A landscape with many valleys, sampled at points; each row gives a point and its height.
A ball rolls from a point to the lowest of its 2 nearest points, and stops where none of them is lower. Distance is the straight distance between rows; heights are no part of it.
k_935: [-10  10   0 -17  15  -6  11   2  -6   1 -24  12  -7  -1  -9  -8   4  -6
  -8   3 -12 -17   8 -11 -19   9  -1   7  -1 -18   5  17 -27  14  11 -16]  h=159
k_480: [  1 -29  16  11  -6  -2   3   4   2  -6  17  -6  -6   1  -3   3  -9  -9
   2 -16 -12   1  23   3  29   9 -10  39  -9   1  30 -10   1  12  -9  -6]  h=384
k_241: [ -2   9  -8  24  16 -11  21   2 -15 -17  -7 -28   4 -13  -2  -9   2   5
  -2 -18   5 -25  -4  17 -18 -15 -12  10  -4   5  -9   1  -9   9 -10  13]  h=236
k_535: [ 14  15  -2  15  13 -16  14  -2 -13 -20   1 -26  -3  -9 -11   1  -1   2
 -13  -6   5 -13  -2  20 -14  -2 -13  10  -7   5   5  16  -7  -2  -4   6]  h=204
k_876: [  8  -2  17   4 -27   4 -26   7   7   0  37 -10   3  16  -3  -1  14   5
   8 -15  13  23  10   9   8  13 -13  12  -2   9  -6  -3  30 -15  -1  -2]  h=452
k_903: [-11  32   3  -8  17  -5  30  -1  -9  -3  -5  -8  18   6 -18  12   9 -25
 -19 -31  14  -1   3  -2  -5  24   0  11   1  -7  -5  12 -10   7   9  -9]  h=246
k_603: [-10 -14   0   4  10  10   8   8  -1   7 -16  27  -6 -11  -1 -10  -8  11
  18  22  -9   3  -7 -30  -3  -3  20 -18   8 -13  -9 -15  -5  15  -1   2]  h=589
k_99: [  9 -16 -10   5 -24   1  20  -2  24   7  -2   0   9  21  40  15 -13  17
  11  17  -2  29   3 -22  17   4   6  15  -2  20  24 -13  -7  11  25   8]  h=85
k_761: [  8  -8  15  17 -11  -1  19  -9  12  -9  25  -3  11   7  -2  22 -12   7
  14 -15   2  32   9 -20   5  28  -6   0  16   5  -1  -7  -9   9   3 -14]  h=87
k_349: [-23   4   6 -18   6   6   2   9  -9  11 -23  15  -1  -2 -15 -17   6 -15
   1  -8  -4 -16  13 -18  -9   6   5  14   0 -20  -3   4 -14  15  -1 -15]  h=193
k_999: [-10 -26  23  -8 -21  18  13 -15   0  17   5  20   6   7  10  10   2  -8
  -9  -9  -2   2  30 -15  28  16  -6   0   8  -1  17   4 -15   2  14 -17]  h=569
k_54: [ 18 -15   7  -4  -2 -21  -2 -11   0  14   4   7 -35 -11  -4  16 -19   3
 -13  40  -4   0   6  -4  -1   8  -5 -21 -15   6  13  17   0  -5  25   0]  h=220
k_428: [ -3   2  -9   6   7  13  11  -5  10  -6   1 -10  38   3  -2   7  18  -5
  10 -20  -7  -2 -14  -1 -10 -28  17  -9  28  -9 -10 -22  -7   6 -24   4]  h=337
k_762: [ -7 -13  19   1 -29  19 -25   4   3  12  26   5   3  14  -4  -8   8  -8
  -1 -13  13   9  13  -1  17  11 -12  15   1  -1  -3   1  21 -12   3  -3]  h=432
k_869: [  3 -12   6  -8  -2  -5  -5  -6   6  16  -7  23 -21   3  11   3 -11   2
 -10  30  -8  -3   8  -4   5  11  -4 -11   0   2  20  11  -9   0  24  -9]  h=238
k_350: [  5   3   0   5  23 -10  30   2  -7 -10 -20  -2  13 -18  -2   2 -12   1
   5  -6 -17 -23  -3 -14  22 -10   9   6   2 -13   8 -12 -21  18  -5   5]  h=325
k_503: [ 10  -4  -1  -5   0   7   9 -20   7  17   0   5  15  -7  13  20  -2 -16
   0 -26  -6   2   5  -4  28  -9  12   0  18   4   6 -24   4   5   0   2]  h=546
k_963: [  7 -13  -1   3 -12  10   8 -17  13  18  11   5  19   2  24  18  -3  -1
  15 -20  -4  23   7 -17  25   1  10  -5  20  10   0 -23   3   6   8  -3]  h=533
k_863: [ -3 -24   9   5 -17   2 -29  -1  -5   7  13  13 -23  -7   2 -17  -9   4
   6  15   5   4   4   5   4   0  -6   2  -6   3   1  -3  14  -6 -11   1]  h=607
k_488: [ -1 -24  14  10 -16  12  12 -18  -4  15   8  14   3  -1  14   6  -7   1
   8 -10   2  13  18 -17  26  12   2  -2  10   2   9 -14  -8   7   8  -9]  h=554
k_969: [  1  11 -27  -1  18   2 -15  12 -17  -7 -29  -2 -20  -1   9 -14   4  10
   8  21  -5   5 -19  -3 -17  -4   5 -12 -13  -1 -16  -1  -7   1  19   3]  h=434
k_925: [  3   5   5 -23 -15  10 -35  -6   3  26  12  16 -18   7  22   5   9   0
 -15  18  12  -7   6  13   5  -2  -6 -23   7  -7   2  11  23 -17  14  -1]  h=378
k_868: [  4  -5 -12  -5  14  -8 -12  -2   0   6 -10  -9   7   5  10  -1  10 -18
  -7 -14 -10   0   8  19  30   4   3  22 -11  14  20  -5  -7   4   9   9]  h=341
k_594: [ 23  19 -11   6   1 -10  -9  -5  10   1  13 -20  19  14   9  20  14  -2
   6 -18   7  34  -5  11  18  18   1  -1  -1  18   0  -8  15  -3  17   6]  h=299
k_924: [-22  -6  -1   0   7   7  -4  15   1  -1 -19  15   1  -6 -10 -14   2   6
  22  11  -9   2  -3 -23 -18  -1  15   1  12 -15 -11 -15 -13  18 -10 -11]  h=568
k_893: [  9   8  -6 -11 -14   9 -32  -5   4   8  13  10 -11   4  15   0   8   9
   0  10   7   5  -9  17  -2  -9  -9 -23   6  -1   0   1  25 -18   1   2]  h=370
k_288: [  8  16  -7  10  16  -7  14   3   7 -21 -14  -7  17   4  -4  10   5   7
   7  -4  -8  18 -13  -3 -19   2  -3   0  12  -4 -12   3 -22   3  -2  -1]  h=484
k_246: [ -9   9  15  -9 -12  10  -2   1   8   2  11  14   4  11 -16  -2   9  -5
  -4  -3  15   7   7  -5 -18  13 -15  -3  18 -16  -8  14  -2 -10  -1 -12]  h=224
k_995: [ -6 -11  14  -4 -21  14 -37   7  -4  13  15   5 -17   9 -11 -15  -1 -11
 -13   9  11  -7  12   3  16   2 -15  15 -13  -7   0   9  22 -11  11   1]  h=406
k_66: [ -1  34   7   4  22  -4  26  -2 -20  -7 -14 -13  10  -9 -14  13  -4 -13
  -6 -23  15  -4  -2 -12  -6  17   0  -1  -3  -9  -9   0  -5  16  11  -7]  h=279
k_643: [ -2  -9  -7   6  -2  -7 -13  15  21  -4 -10   1  -2  20   6  -5  -9  23
  13  17 -10  36 -15   3 -16  14   6   4  -2  17   2   0  -4   7   5   6]  h=474
k_146: [ 14 -26  14  -7  -7 -19 -13   1  16   7  12  -2 -30  -2   2  15 -16  15
 -11  38  -7  -6   4   9 -13   4   1 -10 -12  13  13  21  -6 -19  10  -1]  h=237
k_688: [ 13  -9   2   8   6 -20   2   8  14 -27  -6 -18  -4   5  -6   3  -5  20
  -2  19 -17   3 -12  17 -24  -6  -7  14 -12  17   9  18 -23 -11 -12   8]  h=675
k_798: [ -6  23  -4   4   2   4  22 -12 -22   8  -3   3   8 -23  -2   0  -7  -8
 -13  -8  21 -34 -10   0   6 -20   9 -15  -3  -8  -6  -7  25  -2  -9   2]  h=582
k_77: [  6  19  25   7  -1  -4  28  -8  -4  -5  23 -12 -12  -9 -27  27  -5 -15
 -20  -8  13   3  13  -1  -7  12 -15   1  -1  -7  15  16  11  -7   0 -11]  h=129
k_265: [ -7 -20  28   6 -14   0 -10   5  -5  -9  23  -9 -23  -1 -25  -6  -9  -5
  -2  -1   4   3  15  -1  -8  12 -14  18  -9  -4   6  14   4  -8 -20  -2]  h=290
k_951: [  6 -27 -13   3   6  14  11  -2   5  11  -7  31 -24  -7  13 -14 -15  14
   2  30 -14  -2  -9 -18  11 -14  15 -23 -11  -6   8 -11  10   1  -1  15]  h=619
k_159: [  3  10  -5 -26  11  -1   7 -10   3  12 -24  12   6   4   7  10   9 -19
 -19  -1 -13 -10  11   2   9   3   1  -4   7   3  14  13 -15  -2  17  -5]  h=130
k_659: [-16   0 -15 -11   0   6 -31   5  13  17  -5   1  16  22  12  -4   9 -14
  13 -15   1  33   4  -6  12  17   9   4   1  10  -8 -13   5   8   3   3]  h=431
k_715: [ -5 -11  -9  -2  24   7  32   9   2  -3 -24   2  13  -9   5  -8   9   8
  10  15 -26 -26  -8 -23   6 -32  27 -12   9 -19   4 -11 -17  14 -16   8]  h=404
k_198: [ -4   5 -11 -24  24  -4   9   0  -8  10 -43  12  -3  -5   6  -4   5 -12
  -7   3 -19 -20   8  -8  -1   1  10   0  -2  -1   9   5 -27  12  20  -9]  h=142
k_780: [ 24  24 -25   9   8   4  -8  -6  -9  -7   0 -10   3  -1  13  13   9   4
  -5   4  12  21 -22  11   2  -9 -12 -24   1  11 -15  -3  20 -17  16  15]  h=335
k_83: [ -8  -7  16   4 -22   4 -10   3 -11  -9  18  -7 -21  -8 -22 -14 -17  -4
  -9  -2  15 -21   5   5 -14 -12 -15  16 -11 -13  -2  16  21  -8 -24   3]  h=339
k_934: [ -1 -32  16   8 -10  -3  -1  -3   6  -3   8  10 -16  -2  -3   1 -23  21
  11  20  -4  15  -3 -10 -16  12  -1  -4   3  13   0   5  -9  -9  -9   0]  h=580
k_705: [  6 -13 -31  -5  20  16   0  -2 -14  15 -18  19 -14 -13  15 -13  -5  -2
  -1  19 -13  -3 -14 -13  21 -22  22 -26 -17  -8   1 -17  19   0   6  16]  h=624
k_430: [  3  14  19   6  -3  -3   7  -9 -12  -8  15  -5 -15 -10 -27  14 -15  -7
  -7  -1  18   8   5  -8 -12  18 -14  -7  -1  -4  -3   6  16  -5  -6  -6]  h=195
k_102: [-19 -15   6   7   3  -4   4   9 -12  -2  -4   7  -1 -20 -12 -24  -8   7
  17   4  -7 -31   4 -11   1 -17  10  10   2 -20   1 -15  -7  11 -34   1]  h=476
k_358: [-14  13   4  -8   0   9  13  -7  17   2   1  -9  40   5  -8   9  19 -21
  -4 -36   3   0   1  -4  -6  -8  18   5  28  -6 -16 -18 -10   5 -22  -6]  h=280
k_987: [ -2 -33  14  18 -19  -2  -3   0  17  -8  16  -6   1  11  -1   6 -19  24
  24   4  -5  35  -4  -7 -15  16   0   8   3  21  -4  -3  -8  -3 -13   1]  h=557
k_478: [ -6   8 -39  -6  21  14 -13  14 -29  -2 -30  -4 -26 -11  16 -20   7   3
   8  18  -1 -22 -16  -1 -15 -22   6 -18 -19  -3 -20 -10   1   1  20   5]  h=429
k_463: [ -6 -19  26  10  -4  10  26  -5   6  -5   9  13  11 -12  -4   6 -11   5
   8  -7  -7 -12  11 -17   9  -6  -2   6  19 -12  10 -14 -18   8 -22  -9]  h=616
k_50: [ 15 -12   3   8   0 -13  -8   1   2  -3  10 -11  -1   0   4   1   1  -9
   0 -11 -10   3  11  20  31   7  -6  32 -15  12  27  -3   7   7   1   1]  h=358
k_598: [ -8  21   6   4   0  12   3 -11  -2  -2   8  -4  30  -6  -5  19  -6 -23
   4 -30  25  10 -16 -13   9   4  14  -8  18  -2 -25 -34  20   4  -5  -5]  h=80
k_819: [ 10  -4  11   8   1  -6  30  -4   5 -20   2   0   9 -11  -4   8 -12  11
   1  -6 -14 -24   1  -1  -1 -16  -6  14  11  -7  15   0 -20   2 -24  -1]  h=628
k_67: [ 14 -15  -4   2 -15 -12   9   2  18  10   9  -9   3  13  27  15 -10   8
   7  17  -8  19  17  -6  25  16   0  18 -15  28  30  -3   1   8  26  -2]  h=211
k_264: [ 15   1  10  20   6   1  22  -8   7 -11  16  -6  21 -14  -3  15 -13   1
  11 -24  -3   0 -13 -14  19  -5   6  -1  15  -8  -3 -29  -3  14 -12   8]  h=314
k_129: [ 18 -11  15   4 -13 -12  -2 -10   1  10  23  -5 -25 -11  -7  18 -14   5
  -2  20   4  16  14  -3   6  17  -9 -14 -11  18  11  10  11  -9  15  -6]  h=194
k_661: [ -6   1   0 -20   6  -3  -5  13  17  -3   1   3  16  25   2   0  22  -7
  -7  -8 -14   1   6  19  12  13  -3  20  -1   3  15  15 -15  -4   2  -1]  h=665
k_406: [ -2  13 -21  -8  27   9  33   6 -17   9 -40  -4  -6 -16   9  -9  13   6
   3   8 -13 -32  -9 -20  -4 -20  15 -23  -3 -13 -16   2 -18  14  17   9]  h=440
k_677: [ -1  12  -5  12  31  -8  25   6 -11 -16 -22 -21  10  -6   0  -6   5   3
  -2 -18  -6 -21   1   5 -11  -3  -6  15   0  -1  -5   3 -27  16   3   3]  h=267
k_396: [ -9  24 -13   1   1   7 -10   2 -13  -9  -8 -23   9   6   8  -8  14 -14
 -13 -11  28 -15   0  34 -11 -10 -18   4  -7  11 -22   6  21 -16  12   5]  h=572
k_664: [  2  33 -16   3   9  -2   5  -9 -23  -3  -4 -19  -1  -9   8   5   2  -8
 -22   1  32 -14  -7  26 -11  -7 -10 -15  -4  11 -16   9  23 -16  26   4]  h=576
k_219: [  6  12   1   9  27 -14  21   0 -12 -19 -16 -10   5  -7  -8   7 -11  -5
   1 -10 -12  -4   2  -5   4  11  -2  15  -6  -6   9  -1 -22  18   3  -1]  h=295
k_531: [ -8  11  -3   8  15  -1  16  13  -4  -8 -16  -3  15 -11 -13  -4  -1   9
  21  -2  -5  -4 -13 -22 -12  -7  17  -8  13 -19 -19 -16 -15  18 -15  -2]  h=541
k_98: [ 14   9   9  -9  -6  -9 -17   8   3   9  22 -10 -13   5  -9   4  14 -10
 -18   4   8   2  14  18  20  11  -9  10 -18   5  12  15  20 -10  16  -1]  h=475
k_557: [ -6  13   3 -27  -5  15   8 -14  11  19  -7  14  17   6   0   8  14 -18
 -14 -16   1  -2   9  -4  -5  -4   3 -13  28  -8  -3   7  -6 -11  -5  -8]  h=165
k_300: [ -8  21 -24 -18   3  11  -5  -1  -9   6 -21   4  -4  -2   8  -4  12   2
  -8   5   6 -15 -11   2 -30 -16   1 -30   9 -13 -18  12  -2  -6  14  -9]  h=450
k_822: [ -9   2 -22  -9  18   8 -17   5   2  10 -24  -2  18  11  12  -1  11 -15
   3 -11 -13  20  -4  -1   6  -4  17  -3   4  11  -5 -16 -10   8   2   3]  h=454
k_109: [-15  17   6  -7   0   9   3 -11   9   2   0 -11  34  -1 -10  11   8 -33
  -5 -35  14   2  -3 -18   8  -3  27  -3  21  -1 -25 -35   6  12 -16  -3]  h=203
k_667: [  0  -6 -16  11  -5  11 -12  -2  -1  -6  13  -2  17  -6   5  -7  15  -1
  11  -9  -5  -9 -11  23   0 -35   3   2   1  -3   4 -22  10  -8 -29  10]  h=548
k_51: [ -9   6 -27  -5   6   6  -9  15 -26  -9 -22  11 -27 -15  -3 -23  -5  12
  21  25   1 -24 -17 -17 -19 -11  15 -25 -18 -12 -22 -11   9   3   1  -5]  h=420
k_898: [ -8   1 -16   3  17   0  31   9 -11   0 -28  -5   4 -17   3 -17   9  16
   4   3 -19 -45  -4 -10  -9 -25  12 -11   2 -15  -7   5 -21  16  -6   2]  h=428
k_731: [ 26  10  -7   6   7 -18 -15   8  15  -5   5 -18  -7   7   4  12   6  20
  -3  21  -3  27  -7  21   1   9  -4  -8 -18  23   1  14   3 -11  19  10]  h=359
k_234: [ -8  26   2 -30   0   3   8  -7   5  12 -12  17  10  12  -7   7  13 -16
 -19  -7   8  -4   3  -6 -20  12  -3 -16  17 -12  -8  23  -7  -8  15 -14]  h=186
k_467: [ -4   7 -18  20  -5   6   4  -4 -13 -18   9 -12  16  -9  -1 -12   5   2
   4 -12  15 -25 -13  27  -8 -34  -3  -2  -3   0 -12 -14  13  -6 -23  14]  h=536
k_624: [ -3   3 -16   0  10   2 -22  18   8  -5 -20   5  -9  13   6 -10   3  21
   9  22 -11  26 -19   7 -25  -1   4 -12  -3   4 -11   0  -5  -2   5   4]  h=448
k_231: [ 15 -13   5  -6 -14  -8   0  -7   9  21  10   3 -11   3  23  12  -5   6
  -4  20  -4   6  26   1  30  10  -3   1 -11  20  30   4   8   3  33  -4]  h=256
k_101: [ 13  13  -7  -6  -9  -9 -28  -2  -2  -4   9   0 -19  -1   3   4  -3  10
  -8  25  10   2 -14  15 -19  -5  -6 -26  -2   0 -10  16  16 -24   5   1]  h=360
k_368: [ -9 -33   0   7  -2   9  21   4   4   6 -17  32 -18  -7   7  -7 -22  20
  11  32 -14   6  -8 -30   2  -1  17 -18  -5   0   1 -13  -9   9   3   9]  h=606
k_38: [ 23  27  -7   7  -1   2  -1 -14   0  -5  11 -12  15  -1   3  21   9  -6
  -5 -18  16  16 -14  14   7   2  -8  -5   8  11  -6  -8  20 -14   8   0]  h=321
k_559: [ -8   8 -10 -10   9  -2 -30  11  15   4   0  -6  16  33  11  -3  24   1
   8  -6  -4  32  -2  14   5  24   4   7  -9  13  -1   3   2   4   7   6]  h=398
k_936: [ 28  -3  -9  -1   0  -7   5 -13   4   8   1   4  -9  -6  19  18  -5   3
  -7  16 -13   6   4   6  31  -1  -1  -4  -6  16  26   5   8  -2  29   3]  h=275
k_950: [  4   8  10 -32   0  -1  13  -6   7  14  -5  10   5  15  -1  10  13 -30
 -26 -11  -9 -14  21   2  20   9  -5   8   0   3  21  20  -9  -9  16  -4]  h=116
k_293: [ -5  -7   3  12 -11  -7 -18   8  17  -3  10  -3   1  20  -4  -3  -6  19
  24   5   7  49  -7  -7 -19  30  -1  -1   0  16 -13  -2   2   1  -2  -2]  h=517
k_837: [-12  25   2 -16   3  -1  21   2  -3  -1  -5  -2  13  13 -16  -3  14 -14
 -19 -19   9 -14   5   5 -18  12  -7   5   6 -13  -4  27 -10   1   4 -10]  h=214
k_223: [-11 -11  11  -1   5   3  19   0  15  -5  -8  22  11   5  -3   8  -9   6
   4   9 -11  10   6 -22  -6  17  -5   4  15  -3   9   2 -28  13   1 -15]  h=588
k_212: [ -8  21 -16 -13  14   6   3  -3  -8   7 -24  -9  15   0   5   2  13 -19
  -7 -17  -1  -4   1   0  -5 -10  10  -7   9   3 -12  -7  -7   0   0   4]  h=464
k_814: [ 12 -12  24   2 -13  -9   2   3   2  -2  33 -19 -22  -8 -18  15  -6  -4
  -6  -1   2  11  22   6   3  12 -13   8 -15  10  16  11  12 -12  -3  -5]  h=235
k_96: [ 11 -12 -12   3 -20   5  23  -9  17  13  -3   7  -4  14  33   9 -15  18
  15  21   3  43  -9 -22  14   3   9 -10   0  12   6  -6   5   8  27  12]  h=247
k_766: [ -4  -7 -11  -3   2  -6 -19   4 -15  -6  -9  16 -31 -13  -5 -16 -19  13
  15  28   2  -5 -17 -17 -28   0   7 -19 -12  -8 -22  -1   8  -8  -2  -2]  h=405
k_584: [ -7  -9  14 -20 -28  21 -48   3   6  23  15  14 -14  18  13  -9   8  -3
 -14   8  14  -5  14   7  16  -5  -8  -2  -3  -3  -2  10  27 -16  13   2]  h=388
k_759: [ -1  28 -12   7  -1  -3  13 -15 -31  -5  -3  -1 -10 -20   1  -3 -13  -5
 -18   3  29 -30 -13  11  -5 -15  -1 -20 -12   0 -11   6  26  -7   5   4]  h=579
k_434: [-13 -36  15  10   0   2   4   3   0   1  -3  20  -9 -16  -1 -17 -17   7
  12  10 -14 -18  10 -10  13  -9   7  17   2  -4  15 -17 -16  16 -23   3]  h=449
k_553: [-13 -12   8  -6 -11   7 -28  20  23   0  11   8   8  27  -2 -21  19   3
   6  -3  -9   8   2  14  -7   0  -9  24  -2  -5   4   7  -4  -6 -16   0]  h=653
k_363: [  5  17 -15   5  21   3  16  -4   1  -4 -14 -14  25   3   6   8  16  -7
  -4 -16  -2   3  -6   9  -9 -11  -3  -2  11   2  -6  -2 -18  -2   7   7]  h=471
k_527: [  1  -2   8  -4  -2  -8  -6  -9 -18  -7   6   4 -26 -19 -20   1 -26  10
   7  21  12  -2 -13 -16 -28  11  -3 -21  -4  -4 -22  10  13 -12  -7   1]  h=387
k_235: [ -9   2  -9  10  -5  -4  -4   3 -15  -9  -4  -5   0 -17  -7 -23   1   6
  -1  -8   2 -33  -4  17 -11 -28  -2  10  -4 -11  -4   1   5   6 -28   5]  h=523
k_57: [ 11   0   2  -6   5 -19   4  11  16 -19   6 -10  -3  11  -4   7  10   8
 -14  13 -10  -4   7  22  -8   7 -13  12  -8   7  21  22 -21 -10   0  -6]  h=670
k_475: [ -8 -10   4   5  15  -5  31  12  -2  -3 -17  10   4 -20  -2 -12 -16   8
  17  16 -22 -30  -5 -27  15 -14  15  -5   2 -23   7 -12 -18  18 -16   4]  h=366
k_942: [-10 -12  -9  -3  18  13  18   5  12   2 -18   4  24   0   3   4   6   2
  13   8 -23  -3  -9 -26   9 -20  31 -12  20 -16  -3 -19 -12  18 -11   7]  h=430
k_324: [ 26  10 -10  11   1 -12 -16  -6  -3  -8   9 -16  -9  -3   2   7   4   8
   0  10   5  16 -13  20   3  -2  -7  -7  -9  17  -2   3  15 -17   7  12]  h=346
k_262: [  3  10   3 -19   6  -9  -2  16  15  -7  16  -9   7  26  -1  -2  32   0
 -19  -2  -8 -12   8  32   2   6 -10  18  -8   3  13  30 -16 -14   7   2]  h=668
k_425: [ -1  21 -26  -4  20  11  18  -2 -21   4 -27  -5  -2 -13  11  -7  10   4
  -4  -1   2 -23  -8  -7 -15 -20   3 -23   2  -3 -21   5  -5   4  16   7]  h=445
k_985: [ -3  21  -6  17  -5  -6  16  -8 -14 -10   3 -19   6  -9   5  -5   5   6
 -19 -16  23 -28  -7  29 -21 -18 -17  -2   0   5 -15  17  13  -7  -9   2]  h=556
k_543: [  8  -7  10   3  -1   1   9 -17 -12  11   2  20 -16 -14  -1   6 -17  -1
  -3  14  -3  -3   7 -12  11   4  -6 -13   2  -2   8   0   3   4   8  -3]  h=259
k_629: [ -7 -45  19  17 -16   3  -7   3   0  -2  13   6 -11  -3   5 -13 -14   5
  12  -1 -10   0  14   2  15   1  -2  29  -5   9  20 -16  -6   8 -20  -3]  h=418
k_589: [  5  -9  -5   9   9   9  21  -6  21  -8   3  -1  29  -4   6  15   2   1
  14 -13 -15   7 -18 -18  14 -20  17  -5  20 -10  -4 -28 -12  16 -13  10]  h=377
k_649: [  0  -3  -5   3  11 -11  -8   3 -20 -10 -12   5 -22 -18  -9 -18 -13   5
   5  12  -7 -12  -4   0 -10  -4   2   6 -12  -5  -1   1  -2   5  -7   3]  h=632
k_946: [-12 -24   4  16 -24   5 -43   8  -3  -5  19   4  -8   0  -3 -22  -6   1
  22  -1  11  12  -2   8   4  -5  -9  17  -9   6 -11 -17  21  -4 -24   2]  h=625
k_767: [  7 -12  15  21  -2   1  17 -12  13 -15  20  -5  20  -2   0  19 -18   1
  18 -26  -3  20  -1 -21  16  11   2   9  16  -2  -1 -28 -10  23  -7  -5]  h=229
k_785: [-24   0   2   5  -5  -3   4  15 -17  -7  -6  -4  -1 -19 -18 -27  -5   9
   9  -8   5 -39   1  -4 -15 -18   2  11  -4 -22 -13  -2   3  15 -31  -5]  h=503
k_927: [  6   4   5   9  -3  -9   2  -2  13  -6  21 -10  12  12 -11  16   0  -2
  10 -15   6  39   5  -5   8  35  -7   7   6   7  -1  -4   3   5   5  -7]  h=196
k_391: [-10  -2  12 -29 -19  24  -5  -9  15  33   1  21   7  14  10   4  16 -25
 -12 -16  -4   1  24  -8  17  -4   6 -11  25   4  -1   0   0 -14  -5  -5]  h=132
k_292: [-11 -13  20 -12  -1   9  16  -7   9   5   0  19  10   5   0   8   0 -12
  -7  -9  -9  -5  20 -14   9  12  -8  12  14  -6  15   3 -20   6   0 -17]  h=578
k_781: [-25  -9   4 -21  -4   6 -21  25  18   0   5   7  13  34  -8 -20  25 -10
  -3 -10 -19  -5   1   9   5   7  -1  34  -4  -7   3  15 -16  -4  -8   5]  h=660
k_675: [ 12 -10  -8  16   7 -17 -21   7  -3 -22  -2 -16 -10  -3  -6 -10  -5  14
  10  12 -10   6 -20  21 -20  -5  -1  10 -17  14  -2   5  -4 -11 -13  14]  h=681
k_877: [-15 -19  21   5  -1   4  16   6  12 -14  -1  16   6  -1 -14  -4 -11  13
  11   1  -9  -2   7 -16 -14   2  -5  10  18 -13   4  -2 -31   9 -26 -13]  h=601
k_296: [-25 -19  -2  -1 -17  18 -25   0  13  22   6  10  16  16  12 -11   6  -3
  20  -9   9  37   8 -10  11  16   8   3  13   5 -10 -19   2   6   2  -4]  h=470
k_711: [ -4  30  -2   7  -8  -2   1   0 -10 -13   6 -21   9   5 -11   0   8  -6
 -19 -13  32  -8  -7  24 -18  -4 -14   5  -5   0 -15  16  15 -10   1  -4]  h=564
k_887: [ -5  -5 -15  -5   7  -5 -31  10 -10   6 -18  12 -25  -5   8 -21  -4   3
  -3  21  -9  -7  -7  11  -5  -6   6   2  -9  -3   7   1  -2   2   6   2]  h=629
k_205: [ 15   5   4   9   3  -9   7 -14 -19  -2   6   2 -16 -21  -8   1 -15  -6
 -10   3   5 -14  -1   7  10  -5  -5   0  -8   0  11   3  13  -1  -4   4]  h=281
k_721: [ -3  24  -6   3  15  -5  -2   2 -29  -6 -17  -6  -3 -12 -12  -1  -4 -17
  -5 -10  15  -7  -2  -3   1  10   0   3 -13  -5  -9  -6   9  12   8  -3]  h=309
k_763: [ -9   3   9  -7 -17   1 -11   4  10  -2   5  13  -6   7 -10 -13   4  10
  -3   6   8 -11   2   7 -34  -3 -10  -5  13 -20  -8  21  -6 -10 -14 -11]  h=261
k_920: [ -4  14   1  17 -19   0  11 -11  -8 -12  18 -12  10 -11  -5  -5  -1   3
 -13 -19  24 -28 -12  26 -11 -29  -8   7   0  -1  -6   2  25 -12 -27  -1]  h=547
k_195: [ -4   2   6   0 -19  -7  -9   2   0 -11   8  -6 -11   2 -15 -16  -1   9
 -13  -2   7 -23   2  17 -30 -13 -15   8  -1 -16  -3  28   0 -10 -23  -6]  h=292
k_245: [  8  17  -7  -5  11 -11 -18  15  19  -9  11 -14  10  27   5   7  24  15
   3   7   2  33  -6  20  -2  22  -1  -2  -9  18  -3  11   0  -3  16   6]  h=376
k_49: [ 15  12  11  -3 -11  -4 -11   3  12   0  27  -8   4  10  -4  10  17   0
  -5  -7   7  10   8  17   8  10 -12   8  -2   5   8   9  17 -17   2  -5]  h=467
k_91: [ -8  -7  -7   0 -14  24  -5 -11  16  21  13   9  21  10  18   8   6  -1
  18 -15   6  34   2 -17   8   0  10 -19  28   3 -11 -21   6   2  -2  -5]  h=510
k_693: [  3   8  -5 -11  13  -7 -16  -2 -13   9 -14   0  -5  -3  -5  -4   4 -24
 -12  -5   3   0  10   9  21  13  -2  13 -15   2  11   5   8   5  15   1]  h=329
k_275: [ -9 -16   7  11 -17   0 -40  16   9  -5  12  -1   1  19  -5 -23   7   2
  14  -3  -1  18  -1  14  -2   5 -10  28 -12   2   0  -4   9  -1 -17   4]  h=642
k_593: [ -5 -10 -28 -14  16   7 -24   6 -15  19 -26  13 -19 -10  21 -18  -1  -5
  -1  18 -16  -6 -10   3  15 -17  16  -9 -15   0   9 -11   4   5  11  10]  h=626
k_980: [  6  13   5  18  17 -12  25   7  -4 -29 -11 -12  11  -9 -16   5 -11  16
  17 -10  -3   4 -22 -19 -19  -3   4  -5   7 -12 -20  -7 -18   9 -15   6]  h=511
k_283: [ 14 -19  18  -5 -17 -11 -24   5  21  11  22   0 -23  10  16   5  -1  27
  -4  29  -4   3   7  19  -3   3   0  -6 -10  17  14  14  10 -17   6   3]  h=257
k_46: [ 24   7 -12   7  10  -2   8 -16 -11   1  -5   2  -4 -15   8   9  -3  -5
  -8   1  -2  -3 -10   7  21 -10   0  -5  -3   4  10  -4  10  -2  12  11]  h=287
k_724: [-11  22   8   6   0  -5  -2   6 -26 -18   0 -12  -9  -7 -24  -1 -15 -13
  -5  -7  22  -6  -1  -2 -12   9 -11   9 -14 -11 -11   6  19   6  -3  -7]  h=272
k_458: [  7  -6   5  -8  -9 -16 -27  -2  -8  -3  11  -3 -27  -7 -12   6 -17   9
   3  29  13  -1 -11   4 -32   5  -7 -21 -10  -1 -16  20  13 -25  -3   2]  h=371
k_215: [  0 -40   5  15 -16   5  -8 -14  -8   8  13  16 -27 -12   5 -13 -22  20
   9  19  -1   5  -5 -12  -1   4   8 -11  -9  13  -1  -7   4 -11  -9   9]  h=594
k_992: [ 12   3  -2   7  -7 -12  -3  -1  18   0  29 -20  18  23   9  16   8   2
  16 -17   1  35   8   5  21  25   2  15  -5  15   8  -5  10   4  14  -3]  h=260
k_365: [ 15  27   7   3   4 -14  25  -4  -2  -9  15 -21  -3  -3 -18  16   7  -9
 -26  -9  10  -8   8  22  -8   7 -14   6  -6   3  15  24   1  -8   5  -7]  h=176
k_132: [ -2  10   4 -30  -9  10  -1  -5   7  25  -9  11   6  22   1   3  15 -37
 -27 -22 -10 -10  18  -3  24   0   5   5   4   9   6   7   0 -12  -1   2]  h=93

Call two points neighbours if one is among the 2 nearest of the other. Go from one point of each pair to the other, from neighbour to neighbour, staying as low as possible. Name the highest point that can't be avoided.
k_99, k_77 => k_83
k_598, k_132 => k_942
k_99, k_129 => k_46
k_132, k_77 => k_721
k_761, k_598 => k_589

Where does a ball stop that starts at each point below?
k_262 => k_101
k_102 => k_77
k_934 => k_101
k_49 => k_101
k_368 => k_761
k_425 => k_77
k_819 => k_77
k_463 => k_761

Two balls start at each pair of points below. Name the first point that both come to, or write -.
k_887, k_235 => -
k_667, k_822 => -
k_675, k_688 => -
